Each row is a point on a tangle of strands that fork, close into loops and nearly touch. The rows are in no order.
Two points are linked if the straight distance between their rows is under 44.5.
lelol: [-15 -19 -18  -6  13  12  12  -3 -22 -12  -8   6  20  -6   5  -2 -35   9
  13 -21]
Dod: [ 30   8  -8 -13   3  -9  -7 -21  -1   4  11  -3 -23  -2  13  -4   8 -19
  27   4]
mufu: [-21  -6  -6 -19   1   9   8  -2  -2  -7  -6   5   5 -14  -1 -10  -7  -7
  20 -10]
mit: [ 12 -28  12 -11 -15  -3 -20 -16  18  15  -1  -7   3   2   7 -15  26   5
  11  -2]
mika: [ 15 -19 -11   3   3  -8  -3 -23 -24  12   3 -21  12 -17   6 -11 -25  10
  17 -16]
Mir: [ 30  30  21  29  14  -9  -1   6 -11   8 -14 -26 -21   3  -8  12 -29   6
  -5   3]
Siz: [  4  -6  -8 -22   1   0   4 -29   2   7  -7 -23 -11 -10  12 -12   9 -15
  44  15]
gase: [ -6  31   8  20  -7  -4   9  -2  -5  21   5 -26   4  -8  -4 -26 -26   8
  16  -9]
noki: [ 17  -1  45  21 -12  -8 -17 -11  10  10  -5 -23  -8   8   9 -19 -14   0
  25 -11]
Kosu: [  4  29 -19 -11   8 -10   2   0 -11  -2   7   1 -15  -6  -2   5  -8 -10
  -4   0]
Fiz: [ 45   6   0  13  -1 -17  -1 -10  -8  14   6 -17 -22   0  -5  13  -3  -3
 -14  14]
fopu: [ 27  25   9  33  13  -8  11  -4 -23  12 -10 -34  -9  -6   2  12 -30  14
 -12   9]
tana: [-22 -37  -5  10  -1  31  13   5  21  -8   1   9  15 -14  -5  11  28   8
   2  20]
goge: [ 13 -23  12  27  10  -8  15 -21  -9   2 -20 -15   5  23  10 -10 -29   4
  16   1]
sulu: [-10  16  -5  10  -7  -3  12   1  -2  15   8  -7 -10  10 -14  -5  15  -8
 -12  21]
meso: [ 26  12   1   2   4 -14  -6 -23  -6   6   5 -15 -19  -2  17  -8 -16 -12
  36  -4]
kikiz: [ -5  22 -18   7  11  -7 -24   4 -17  13  17  15  -9   5  -4  16  36  -4
  -1  -4]
Zot: [ -9  14  -4  22  15  -3  29  -2 -13 -16 -18  -7   5  31   7  -1 -43  -2
   4  10]
Zuleg: [ 13 -15  -5 -19   1   1  -6 -23  17   4 -10 -13 -10  -9  10  -7  33 -14
  40  21]
defum: [ 41  14 -21  14 -10 -14   5  -2  -9   6   4  -9  13  -6  -8   0 -14  12
 -18  19]
niz: [-12  29 -24   3   5   2 -10  14   6  -8  12  32  17  -2  -3   2  34   1
   2   7]
rera: [ 14   2 -12  -7   9   1  26  -9   0 -19 -14  13   4  -4   8   3  -9 -12
  19  26]
loz: [ -8 -15   1   2  -8  10   5  19  -7  -6  -8  -3  -2  19 -23  20 -15   5
 -41   5]
muk: [ 20   2  -4  22  20 -12  -9  -5 -21  -2   0  -8  10  -4   6  -1 -39  17
   4 -30]
bugog: [-13  16 -29  -8   1   9  29   5 -19 -13  -2  -9   3  -8  -9  19 -10   1
 -26  25]
vuf: [-31 -36  25  -3  -2   6 -13  -4  -2   1   4   2  -8  10   0   8  40  -9
   0  -8]
lazi: [ -3 -28  17  -9  -3   2  14 -17  -2  -3 -18  -7 -14   8   2  -1  -5 -19
  17   8]
loba: [ -8  45  -3  10   2  -7  12   6  -8  12  -5 -23 -12   2 -16   7 -24   4
 -26  13]
mopi: [ 19  48 -31  -2   2 -12   3  -3 -10  10  21  -6 -12 -10   1   1   2   1
  -3  11]
Pusol: [-15 -18  -1   3   3  20   6   4  32  -6  -7  15  17 -12   5  -1  35   7
  14  18]
Pimo: [-11  -6  31  -7  -8 -10 -25   7  16  11  15  12   9  16  17  -9  29  10
 -17 -14]
bupo: [  5  30 -23   6  -6  -7   4   0  -1  18  18  -2  -1   1 -12  -8  13   2
  -9  15]
fab: [ 20   9  -8 -10   9 -10   7  -3   0 -14 -10  19  -9   2  10  -1 -12 -17
  18   6]
naka: [  0   4 -13  11  14  -5   9 -20  -6   5 -10  -7  20   4  16 -24 -29   9
  30  -7]
lugof: [ 30 -14   7  -6  -6  -8 -10   2   9  -6 -12  18  19   7  18  -7 -18   8
   2 -11]
minug: [  2 -15   5 -15  14  -6   0   1 -18 -16  -9   0 -27   7  -1  22 -15 -21
  -3 -14]
gen: [ -6  16 -11  -7 -11   3  18  -9  13  16  -7  -5  14  -4   0 -28  -6   2
  26  16]
fofe: [  4 -19 -11  -9   0  15  12  -2  24  -8 -11  13  16 -15   3  -2  17   4
  18  15]
Finu: [ 23 -15  -2  -4  -6  -7   4 -13   1   7  -4   2   2   3   0  -8  -2  -5
   5   8]
devus: [ 11 -14   2  -7   9  -7   9  -7 -18  -1  -6 -12 -26   5  -6  18  -7 -16
 -10   3]
Gude: [  2  44   2   5   0  -9   3  -9 -10  16  16 -30 -31  -8   6  -2 -14  -8
  15  -5]
nub: [  5  17  19  15   4 -11 -17  -4   9   2  -5  -1  17   5  19 -29 -31  12
  30 -32]
Zini: [-18  -8 -24   2   3  22  12  16 -11 -19  10   5   9  -7 -18  25  12   2
 -25  14]
losu: [  8  14 -18   0  -1  -5  12  -9   5   8  -9   3  22  -4  10 -25 -21   8
  27   6]
resaf: [-19  20 -11   4  -7   5  -3  17   9  -1   9  20  15   8 -10  -9  22   5
 -12   4]
Dufek: [-35  -1   6 -16   2   5  -7  17  -6  -8   2   9 -13   1  -9   4  -2  -9
 -11 -27]
Pab: [-26  -9  -5   6  16  16  13   8  -8 -25   5  10 -21  -3 -12  34  16 -15
 -11  12]
Maz: [-31  -2 -10   8  16  13  13 -13  21   2   2   2  -2 -18  -1   3  41 -10
  32  25]
Pide: [ 11 -15 -10  -3   2  -3 -12   5 -16   8   5  -6 -10  -2 -21  22   0   8
 -39 -10]
ruko: [-14   2   8 -22 -11   5 -12   7  26   4  -4  12  22  -4   9 -24   8  11
  11 -13]
nepak: [  1  -9 -21 -11  -1  -5  10 -17 -33  13  10 -23  -3 -25  -1   1 -11   4
 -12  -8]
ruken: [-32  -6   7 -12   1   4  15  -6 -15   5   1 -17 -21   0 -11  -3  -7 -20
   5  -3]
repuv: [ -7  10 -34  -3   8  18  23   6 -15 -30   3   1   9 -13  -8  30   5  -4
 -26  26]
Pepi: [-11  24  10  13 -13  -5  14   6   2  17   1 -16  -1   4 -11 -18 -20  -2
  -3   3]
Zazar: [  6   3 -15  13 -12  -4   8   7 -14  13   4 -12  27 -10 -15  -8 -31  24
 -17  -6]
torep: [  1 -34  22   2 -15   1  -4  -2   6   6  -4   2  -4  18  -4   2  20  -2
 -17   3]
nitur: [ 28   6  25  17   6  -6 -26  14 -10   3  -2 -14  -5  -8  -3   6 -26  14
 -10 -35]
lenam: [ 11   7  22  -7  -2 -14 -13  14  11 -11  -5  15 -15  21   8   8  -5  -9
 -19 -11]
Genub: [-31  -7  13   0 -23   8   4  -2  22  21  -2  -5   7   9 -10 -25  22   1
   3  10]
pitu: [  8  17 -15  12  20  -8  28 -10 -15 -17 -17   3   7  17  18  -1 -37  -4
  13  13]
Dig: [ -6 -31  12   2 -23   3   9  -7   4  18  -7 -11   3   8 -13 -12   2   1
  -7   7]
vazo: [ -9  21 -16  -5  13   5  -9  12  -7 -14  -5  -2  -7  12 -23  32  -3   2
 -41   7]
dav: [-36 -12  15  -1 -15  12  18  -1  10   8  -3  -7  -9  10 -13 -15  13 -11
   8  15]
vid: [  8  -2  32  -6  -8 -14 -22  -3  14   0  -4   3  -2   9  20 -18 -14   1
  11 -23]
von: [ 14   1 -13  -1  14  -2  25  -3 -16 -22 -18   6   2  12  10  14 -30  -9
   5  19]
Ter: [ 12  32   3  16  -7  -3 -25   9   1  24  30 -14 -16 -10 -15  -3  11  14
  -5 -22]
rop: [  7  11 -17   6  26 -11   4  -8 -31  -8  -8 -12  -1   0   8  10 -44   8
  -2 -18]
lukof: [ 12  14  10 -11   1 -13 -24  -1   0   1  13   2 -25   2   8  -3  -1 -13
  10 -26]
kes: [ -3 -33  -8  -9   6   7 -15 -14   9   5   0   2   6 -16   3   2  47   2
  20   4]
ras: [ 41   0 -26  -1   2 -14   6  -8 -20  -3  -1   1  10  -8   2   5 -19   4
  -7  10]
fadep: [  2 -25   2   4  -1  32  11  20  17 -41  -7  24  16  -2   6  16 -13   0
  -3  19]
toki: [ -1  20   9   0  -3  -6   9  12   9 -15 -13  15   1  18   5  -6 -26  -7
   1   2]
bisag: [-16   9   3 -12   8  -9   8 -14 -22   4   0 -23 -28  -3   3   3 -20 -20
  11 -11]
vab: [  3  -9 -19  -7 -10   1   9   3  -5  11  -2   3  24 -11 -10 -14 -14  13
  -4  -4]
toti: [  8  -9  25 -10   3 -10 -14  13   1 -16 -11  16  -9  17  10  12 -25  -4
 -16 -27]
sodus: [ 18  19   6  18 -20  -8  13 -12   8  29   9 -23  -3  -1  -5 -22  -2   1
  11  25]
dekoz: [  3   7  31 -11   4 -11 -17  11  18 -11   1  23 -11  24  21  -1  17  -9
  -9  -7]
Zoser: [-17  48 -24  -1  13  -4  -8  10 -10   7  11  -3 -13   4 -17  14   9   0
 -23   4]
dek: [ -5  15   7   0  -9  -8  -8   9   4   5   0   2   6   0   0 -16 -24   3
   5 -25]
Fus: [  6 -18 -12 -14   7   2  15 -25  -8   0 -18 -12   8 -12  14  -8  -9  -6
  35  12]
Tizaz: [ -3 -22  -7   3  -7  18  19  14 -14 -14 -10  -2  11  11 -14  16 -27   2
 -23  14]
goda: [ 36 -27   4  -8  -5  -5 -13 -15  15   5  -3   9   0   2  13  -5  19  -5
  10   7]
Labaz: [ 12  -9   9   4 -15   2  -9  23  10 -14  -3  14  16  26  -8  14   2  11
 -44   7]
Bine: [  5 -28  -9 -11  -1  -2   1 -27 -14  11  -7 -21   7 -14   5 -12 -11   2
  22  -4]
lov: [ -7   4  -7  -5  -5  -6  -5 -13 -12  21  22 -20 -18  -8  -7  -8  13 -10
   4  -6]
naru: [-21  -9 -30   2   1   9  -2   2 -12  12  17   8  17 -17 -17   6  37   8
  -6   0]
Vupuf: [  7   5  13  11  -3  -1  -4  17   4  -6 -16 -10 -10  24 -23  25 -21   6
 -45   6]
lobu: [ -5 -13 -19   7  18   6  15 -16 -14  -8 -12   1  24   6  14 -13 -32  12
  21 -10]
tudum: [ 13  15 -20 -10   9   0  -4  15 -11 -34 -11  17  13   7  -2  21 -32   0
 -13  -6]
zamub: [ -4 -14  38   8 -17  -5 -13 -15  19  14 -16 -24   1  13  11 -28 -14   2
  26  -5]
veg: [-40  -5   0 -22   1  12  -1   6  -3 -11   3   6  -1 -16  -6  -8 -11  -7
   9 -26]
dovi: [ 19  25  -2  20   0 -14  25 -10  -6  10  -7 -14   0   8   7 -11 -27  -2
   8  25]
Dul: [-44 -14   1 -10 -10  18  22  -5  -4   5   1 -12  -3  -8 -15 -10   7 -10
   9   4]
Vila: [  7  11  30  13 -14  -9 -15  -8  -2  16  14 -33 -29  -1  -8  -8  -6  -6
  13 -14]
gofem: [  0 -27  -6  -6  -4  11  -6  14   3 -17   6  24  19  -1  -5   8  18  11
 -22  -4]
zovi: [-15  -6 -21 -14  13  15  24 -13   1 -14   2   0   2 -38   7   1  10  -9
  24  14]
Pezag: [ 17  11  25   6 -15 -10  -3   6  32   2  -3  20   5  28  14 -17  13   2
 -10  17]
Vuvam: [ 33  -9 -20 -10   0  -8  -2  -6  -5  -1   3  12   2  -7   0   1   5  -1
  -2   4]
zisiv: [ 11  41  15  19   7  -7  -2   8   0  13  -5 -24 -28   5 -16  12 -18   1
 -20   8]
ragol: [ -7  20   5  20 -16  -5  13   9   0  26   7 -22  -8   8 -25  -5  -2   4
 -25  15]
Siv: [-17 -11 -13   8  10  24  29  -5  28 -25  -1  10   1 -24   4  12   7  -7
  17  31]
zisen: [-15 -13  20 -16 -13  16  -1  23  17 -17  -8  24  22  10  13  -9 -14  11
  -7 -10]
Naven: [  6   1 -35 -16   5  -4  18  -9 -30   0   9  -8  -3 -24   2  11  -3   1
 -13   7]
fose: [ -2 -30   0 -19  -6   2 -31 -19   8  12   6  -7  -1  -8   6  -9  45   1
  22  -7]
Danu: [  0 -27   6  -7 -10   2 -14  -6  11  12 -14  -1  34  -3  11 -21 -17  24
  14 -26]
vep: [-18 -11  15  -6  -2  13  17  12   7 -19 -11  12  -9  12   1   7  -8 -14
   1   5]
nula: [ 18  35  -1  18 -15 -10  -9  21  11   7   6  -1  13   0 -18  -6 -11  14
 -26   1]
vubo: [  2 -26  14   8   4   4  10   3   6 -13  -7  14 -18  19   0  20  29 -16
 -12  20]
pabo: [-18   5 -19   6   3  11  14  -7   8   9   5   5   6  -9  -6  -7  42  -4
  18  28]
nufa: [-30  13   3   6 -15   3  -1   8  13  17  10   9   7  12 -11 -20  23   2
  -7   2]
kepev: [ 23 -19   9   8 -11  -9 -15  -8  -9  21  14 -22  -9 -10 -10  -2   2   2
  -8 -15]
zet: [ 17 -30 -15   1  12   5  24 -23  -4  -2 -25  -5  21   2  15  -7 -17   6
  31  15]
fubup: [-33   6  -7  -3  -2   2  17  -8 -20  14   1 -22   7 -11  -5 -19 -28   4
  10 -14]
det: [  5 -14  -6 -12  13   5   0 -15  30 -10 -14   3  -2 -14  13   4  37 -13
  38  18]
kobu: [ 47  18   9  15   5 -10 -16   0  -5  10  12 -17 -30  -5  -5  17  -9   3
  -7  -6]
buka: [-36   8  19  -9   3   5 -10  24   4 -15   0  17 -14  18  -3   9   8  -6
 -20 -17]
lom: [ 35  39 -17  13  -6 -10 -10   9   2   4   6  -6   6   0 -15   5  -9  12
 -23   8]
Nizi: [  4  16  18  16  -8 -11 -11  -4   5  22  14 -17 -31  14  -8  -4  13 -12
   0   1]
kidor: [-28 -33  12  -1  -3   7  -1  -7 -13   9   5 -12 -19   4 -13   6  29 -15
  -5  -2]
Lunuf: [ -4  11 -12 -15   5   8  -3  21   0 -31  -1  25   5  -1  -4  15 -11  -5
 -11  -6]
Sema: [ 37  23   5  25  -3 -18  10  -4  -2  16   3 -16 -14   6  -1   1 -13  -6
  -5  21]
mudu: [-19  13 -19  -5  -5   0  32  -4 -27  11  -1 -17   4  -9   1  -5 -22   3
  -4   8]
gom: [  0  19  -2  32  -3  -6  19  -5  -7  19  -4 -18  23   0   0 -25 -33  17
   8   4]
mar: [ 15 -20  10   0   6  -4  -4 -11   2  -5  -4  13 -20  15   7  11  37 -22
   6  13]
tuz: [-21 -28  24  -7   6  18  13   4  13 -25  -8  12 -17   1   5  13   9 -20
   9   4]
seke: [ 30 -12  10  19   3 -16  13 -21 -13   8 -11 -19 -12  11   9   1 -23 -10
  13  11]
raba: [ 15 -27  33   1 -15 -13 -14   0   9   7   0  -1  -6  14   6  -2   6   1
 -20 -11]
ponat: [-33  -2  -6   0   2  12 -12   4   8  13   9  16  18 -11   0  -5  45   8
  15  -3]
zagor: [ -4 -26 -12 -13   5  -1 -22  -7 -19  11  15   1  -6 -10  -8   5  27  -2
  -6 -20]
Dufa: [ -4 -13 -23   1 -10   3   0  -3 -14  20  15  -1  10  -8 -18  -2  25   8
 -16   5]
nokuv: [ 17 -22 -14  -9   6  -8 -12  -4 -23   8  12  -5 -15  -8 -12  16  13  -2
 -21 -13]
vatog: [ 15 -31   1   8   9   3  18 -17  -6 -11 -24   3   9  17  13  -1 -24  -2
  19  10]
bonu: [-14  13  -7  -8   9   3  -5  13 -15   1  -7 -10 -14   3 -20  22 -24   1
 -33  -8]
Bub: [  8  -2  -1  11 -18   0   4   4  17  14   3  11  12  16  -8 -13  23   5
 -14  24]
gav: [-30 -18   2   3  12   8   9  -1 -15  -2   4  -1 -20   2 -13  18  29 -17
  -6   3]
Gimu: [  9  44 -15  -7  16 -14  -5   9  -6 -15  -7   2 -14   5  -1  17 -30  -7
  -8  -2]
sel: [  5  27  11  13  14  -9   6 -10 -25  14   2 -38 -26  -8   7   5 -32  -3
  10 -11]
Bof: [-13 -32  -5  -9   2  15  23  -7  -8 -11  -2  -1  -6 -15  -7   9   7  -9
   5  10]
zuz: [ -8  22 -26 -10  19   5  19   6  -4 -35   0  17  -4 -16   1  17   0 -15
   3  15]
fiput: [ -3 -27 -11 -11   5  10 -16   8   3 -16   9  31  16 -18   2  11  32  10
  -9 -16]
Rede: [ 15   2 -15 -11  10  -7  -3 -18 -12   0  15   1 -23  -7   6   8  24 -18
  15   8]
supel: [ 33   3   3   0   3 -16  -7   3   2 -14 -12  20   3  11  15   1 -23  -5
   6  -4]
Supa: [  3 -18  27 -25   9   1 -16   1  39  -6  -7  13  15   6  33  -3  39   7
  11   2]
Lik: [ 24 -21  -7  -9 -10   8   0   9  11 -17 -13  26  35   2   8  -4 -10  18
  -4   4]
sabi: [ 15 -13  20   8  -8 -10 -21   7   3  15   8  -8 -13   6  -7   2   9   4
 -22 -17]
sali: [-22  -8  12  -4  13  13  -9   5  42  -7  -6  18  19  -9  22   5  48   7
  22   8]
gisom: [  6 -13  32  -1   2 -11 -13  -8  14  -9 -20   5   4  20  26 -16 -23  -2
  24 -20]
Toped: [-20  18   3   0   6  -2  -4  11 -17  12  -4 -20 -16  -7 -19   9 -32   8
 -19 -24]
kofud: [-16  12  15  -3  -7   7   9  25  15 -23 -10  20   2  23  -2   3 -14  -7
 -12   4]
mokid: [  9  22  -1  -1 -12  -8 -14   6  17  11  11  13   1   3   1 -16  14   3
  -1  -5]
feg: [ -1 -22  15 -22   5   2 -13  12  -2 -22  -3  23  -9   4   8  14  -4  -9
 -10 -27]
Vufu: [  6  -7  -8   1   7  16  22   8  10 -35 -12  22   8  -3   5  11 -11  -8
   9  23]
rana: [ -1  22 -29   8  15  -7 -18   9 -20  -4  12  19   7   0  -9  28  35  -1
 -12   7]
varoz: [  9 -30 -11  -2 -11  22  13  14   6 -20 -10  19  28   1  -2   3 -12  10
  -8  14]
zuna: [-12  17 -23  -3  11   8  -2   7  17 -21   8  33  15 -19   3   2  28   0
  14   6]
Feb: [ 10  20  -3  17 -14  -5  -4  17  -2  16   7 -13  14 -13 -23  -9 -20  22
 -24  -7]
Nuv: [-31   7  15   2   9   2 -13  23  -1  -8   3  23  -6  19   0  18  32  -6
 -17  -8]
gef: [ 23   5  -9  -5  15 -12  12 -12 -25   0  -6 -13 -31  -2   5  24 -17 -15
  -8   5]
dip: [ -4  11   8  -7   6 -10 -21   4   4  -2   9  16 -20  13   8   3  24 -16
   1 -13]
velun: [ -7  31 -20   3  -4  -1  20   6 -12   5  -2 -20  -3   4 -18  14 -11   6
 -36  25]
nol: [  8  25   6  12   2 -12   1   4  -1  -1  -9   1   1   8   2  -9 -36  -1
   7 -13]
tifot: [ -3 -22  33 -18 -12   0 -12  14  15  -7  -2  19  17  13  19  -8  -7  14
 -15 -15]
duge: [  1  -3  -8 -15  -5   7 -12   7  24   4   3  23  23  -5   7 -14  27  15
   2  -2]
Gazib: [-23  18   8   9   6  -5 -12  14  -4  10   4   5 -19  25 -13  18  24  -7
 -19   1]
tok: [-20   3  -5   1  -4   0 -11 -12  -7  21  18  -8 -12   1  -7  -8  36 -10
  14   0]
pag: [ -7 -34  -8   0 -17  10  12  -2  -3  13   5  -4  13  -5 -18  -6  13   6
 -16   7]
lum: [ 20   4  -3  16   0 -11  13  -7 -23  16  -1 -27  -6 -11  -4   6 -23  10
 -17   4]
Vibu: [ 19  10   4   9 -22  -5   6   6  27   5  -7  15  20  16   1 -20   1   8
 -10  22]
kula: [-12  26   3  -5   0  -8 -31  19   5   7  16  15  -6   8  -3  -1  14   7
 -18 -27]
kova: [ 20  -3   9  10  -2  -9 -22   9  -9  13   3 -11 -16   0 -19  17  -1   8
 -37 -17]
kope: [ 16  13   7  12 -19  -3  -7 -20   4  28  19 -32  -7 -13  -2 -22   2   4
  25   6]
sipe: [-19  -3 -18 -26   9   8  12 -17  -9  -3   3 -10  -3 -29   5 -10   5 -10
  27  -1]
mos: [-32   4   0  -9  -8   0  -4  -4 -13  17  12 -23  -4 -14 -14 -17 -12  -2
   0 -28]
vul: [-25  12  21   6 -22  -4 -15  15  17  22  13   1   3  11  -7 -24  13  10
 -15 -16]
Lel: [-20 -13  11 -16 -19  12  -4   0  32  16 -11  -4  20   2   1 -26  20  13
  11  -1]
tiluv: [  0 -12  -4  -2  17   1   0 -11  -7  -9   8   8 -22  -4   3  13  37 -24
  14  12]
zuped: [  1   8  -4  -5   8 -10   3 -22 -20   4   1 -21 -15  -8  15  -8 -22 -14
  28 -10]
lur: [-21   3   0  -9   1  20  -2  28  10 -35   3  31  13  -1   2  12   2   2
 -12  -8]
Vibom: [  1  25 -11  11  17 -11   5  -7 -33   9   0 -27  -9 -15  10   4 -37  10
  -1 -18]
fifi: [ 12 -22  -1 -17   2   7   2  -3  21 -11 -20  15  18  -7  15  -6   1   3
  23   2]
filu: [-27 -44  28  -7   1  16  -8  -2  21  -5  -3   9   6   2  13   7  40   1
   2   1]
Bov: [  2 -18  19  -8   5  -4   1 -16   5  -9 -23   1  -8  14  17  -6 -16 -17
  30  -3]
dukiv: [ -6   2 -14 -19   7  11 -10   8  23 -15   3  29  19 -20   9  -6  22   6
  13  -6]
buz: [-15  -7 -30  -8  -1  23  11  17  -8 -24   8  12  23 -19 -13   9  -9  10
 -12   4]
gedot: [ 19  -2  22   4 -13 -10  -6  14  22  -8  -2  22  10  30   8  -2  13   6
 -30  12]
Koz: [-25   6  16  -2  -4  -4 -11   7 -11  13   5 -21 -15  -6 -15  -5 -22  -2
  -6 -33]
lale: [  9 -26   4 -25   7   5 -17   6   6 -23   1  29   7 -12  15   5  12   2
  -3 -19]
gon: [  4  -1  23   6 -28  -4 -24  -8  21  28  15 -22   4  -5   0 -29  15  13
  14  -9]
nep: [ -1  -7 -24 -12  -3   6   9   7 -15 -10   1   8  17 -14  -9   7 -18   7
 -10  -7]
Sek: [  9  13 -17   1  -3  -3  -4  14  -3 -10   1   8   6   9 -17  14  -1   4
 -32   5]
sapip: [-21 -38 -13   0   1  31  17   6   1 -15   9   8   8 -25 -11  12   9   3
  -3   8]
Bavu: [-13 -30  17 -11  -8   5  -9   5   0  -3 -10   6  21   1   7 -12 -24  14
   3 -34]
kot: [ -9 -34  13  22   5  18  12   3  11 -15  -1  17   2   9   3  25  38  -7
  -6  28]
vudo: [ -6  -3  40  -8 -11 -10 -34  -2  16   9  18  -5 -10  12  15 -13  16   2
  -4 -24]
punu: [ 10  30  -4   5 -13  -8 -10  21  17  -8  -1  14  12  15  -8  -2  -3   6
 -23   4]
vup: [ 25  -3  -9  -1 -16  -5  -5 -32  -7  27  22 -33  -8 -17   3 -12   6   4
  20   5]
Nonip: [-22   8 -23  -3  -5  19  36   2   7  -8   2   6  15 -17  -9  -9   5   1
   6  30]
duk: [ 34  35  12  17  -2  -4 -22  13  -1  16  17 -17 -19 -11 -12   5  -2  14
  -9 -12]
Puloz: [-16 -14  -4   5  15  13   0  12   1 -29   6  24  -5  -6  -2  28  25  -9
  -5   1]
Bupu: [ 12  20 -16 -16  16  -5   3   3   2 -26   0  27 -10  -8   9   7   8 -18
  14   7]
Tosup: [-10 -25  -4  -6   2  11  -1   9 -15 -14  -9  12  20   6   4   4 -38  10
   0 -28]
mufi: [  6  -5  -3  -2 -11   9 -10  23   8 -21   5  27  26  14  -3   9  13  14
 -32   3]
bunod: [  7  -1 -11  -1  16   9  14  11 -20 -35 -20   8   2  14   3  26 -38  -4
  -6   4]
Neku: [ -1   8   3  -8  -3  -4  -5   0  12   3   4  14  -9   8   3 -10  17 -10
   6   1]
fafat: [ -3 -24  32 -25  -3  -4 -22   4  15  -3   5  18   6   8  21  -6  18   5
  -8 -17]
bogo: [ -4  22 -16  10  -5  -6  35 -18 -16  16  -6 -21   5  -2  14 -14 -22   4
   8  22]
Dor: [-43  -7 -13   6   8  17  -2   4  -7   1  13  12  11 -18 -11   7  39   2
   9  -2]
Logir: [ 13 -19  22 -22   1   3  -8   0  31 -13 -18  18  13   7  28  -6  14   4
  12   4]
Fot: [-26 -35  30  -2  -5  24   8   9  18 -14  -7  12  -4  10   7   6  23  -8
  -4   8]
Tum: [  4  -2  12  -2 -14  -6 -11 -15  18  19  -9 -16   7   1   9 -26 -10   3
  30  -2]
nid: [ -6   6  26 -10 -19  -5 -33  -5  21  16  14 -10  -4   3   8 -26  16   3
  16 -17]
biviz: [ -4   6 -16  10  22   0 -12   8 -13 -21   7  29  -4  -2  -3  35  36  -9
  -4   4]
Badog: [ 15  -6  -3  -2  -8  -8 -11 -21 -18  22  19 -31 -14 -18  -4  -5  -2  -2
   8 -13]
Did: [ 20  19   3   9  -6 -12  -2 -12  13  11  -4  -2   6   4  11 -26 -20   2
  31   3]
Beme: [ -1  -4 -29 -15  11   6  23 -13 -15  -8   9   3   0 -30   3   9  17  -6
   2  18]
naf: [ -6   2  -6 -10  17  -4   2   3 -22 -12 -10  -2 -10   1   0  16 -36  -5
  -4 -20]
taz: [  3  19  18  16 -10  -7   4  19  10  -1 -13  -4  -3  23 -13   2 -30   2
 -27   5]
Gelal: [  3 -18   5   7  -2   0  14   1 -15  -3 -12  -3   2  14  -7   6 -31   1
 -12  -1]
Big: [-13   5  18 -10  -2 -11 -19  -1  -3   2   7 -13 -22   0   0  -8 -11 -15
  11 -34]
Leguf: [ 18 -45  -1 -15   2   6 -10  -9  14  -5  -7  11   6 -10  11   6  32   2
   8   4]
Bera: [-17  41 -34   1   2  -1   1   9 -11   6  17   3   5  -5 -15   1  15   5
 -16   8]
puduf: [ -7  29   4  13   0 -10 -18   7   0  21  16  -4 -23  18  -8   3  19  -4
  -9  -4]
gos: [ 22  -4  25  27  -1 -12  -3 -20  -9  13  -6 -29 -13   6   8 -11 -23  -4
  26  -6]
Zumam: [  6   8  23   3  -7 -10 -23   3   8   6   3   1  11  -2  13 -21 -23  13
  10 -34]
nur: [-11 -35   7  -6   4  14  24 -17   1 -14 -14 -10 -12 -10   2   6   6 -22
  23  19]
Vef: [-28  -6  -4   3  -5   6  -2 -15   5  22   8  -9   0   1  -9 -10  46  -5
  20  19]
lan: [ 13   6  -4  -3  -9  -3 -25   1  22  18  12  19  18   2  13 -17  37  13
   3  -1]
gegu: [ -6  28 -29  -3  20   0  11   3 -12 -16   9   9 -12  -8  -5  22  24 -13
  -7  20]
reva: [ -3  13  -8  30  15  -6  19 -20  -9   9  -1 -23  19   4  12 -31 -29  21
  20  -5]
Zofo: [ -3   0 -33  -9  -4  19  28   1   4  -8  -3   8  30 -22  -2  -8  -5  11
  12  26]
botiz: [-17  -2  17 -16  -2  15  -5  25  27 -26   4  33  21   5  18  -3  11  10
 -12  -3]
kig: [ 10   1  23   8   9 -10 -19  14  -7  -5 -11  -2  -9   6   2  13 -37   5
 -14 -34]
Zivir: [-36   3  10  -7   7  10 -20   1  27   5   0  14  13  -7  17  -6  53   3
  27  -3]
Bigik: [ -3 -22  -1   8 -12   5  -2  -3  11  18   1  10  15   8  -4  -6  44   9
  -4  17]
Bagi: [  1   5  -8   4  -3  -6  13  -8 -31  25   6 -38 -10 -20  -8   7 -17  11
 -22  -3]
rig: [ 23   0  15  16   6  -8  -8   9  -8   3 -19 -15 -11   7 -18  24 -33   7
 -35   0]
fis: [ -3  -8 -12   9   9  15  23   0  12 -30   0  16  -1 -12  -2  20  12 -12
   4  32]
foge: [ 21  -6   5  16  12 -12   3   3 -19  -4 -18  -8  -7  12  -5  20 -38   4
 -14  -7]
repe: [ -4  33  -8  -1  -2  -8 -30  10  -1  16  28   1 -12  -8  -6  -3  10   7
  -5 -28]
Tov: [ 32  37   5  14  -2 -18   0   4  10   2  -2   0 -17  18  -3   4 -12  -9
  -8  17]
per: [-15  21 -20 -10  -6   5  22  -4   4   6   4   4   8  -8  -6 -19   2  -1
   8  18]
Foman: [ 32   8  14  24   9 -10 -14   1 -15   4   4 -14   1 -11   3  -4 -29  10
  11 -28]

How many points has the smallest loop of links through each point below? Write - if it is on no loop.
fab => 8
kes => 5
loz => 6
zuna => 9
Dod => -
naka => -
kepev => -

Name the points in between on the shortest way along the links from the first point to the second, in order.
Big, Genub => lukof > dip > Neku > mokid > lan > duge > ruko > Lel
gon, Zot => nid > vudo > Pimo > fafat > tifot > zisen > botiz > lur > Lunuf > tudum > bunod > von > pitu
kofud, pag => toki > nol > dek > Zumam > vid > gisom > Bov > lazi > nur > Bof > sapip > tana > Pusol > sali > Zivir > ponat > Dor > naru > Dufa
niz, vab => zuna > dukiv > duge > lan > mokid > Neku > dip > lukof > Big > Koz > Toped > bonu > vazo > Sek > punu > nula > Feb > Zazar
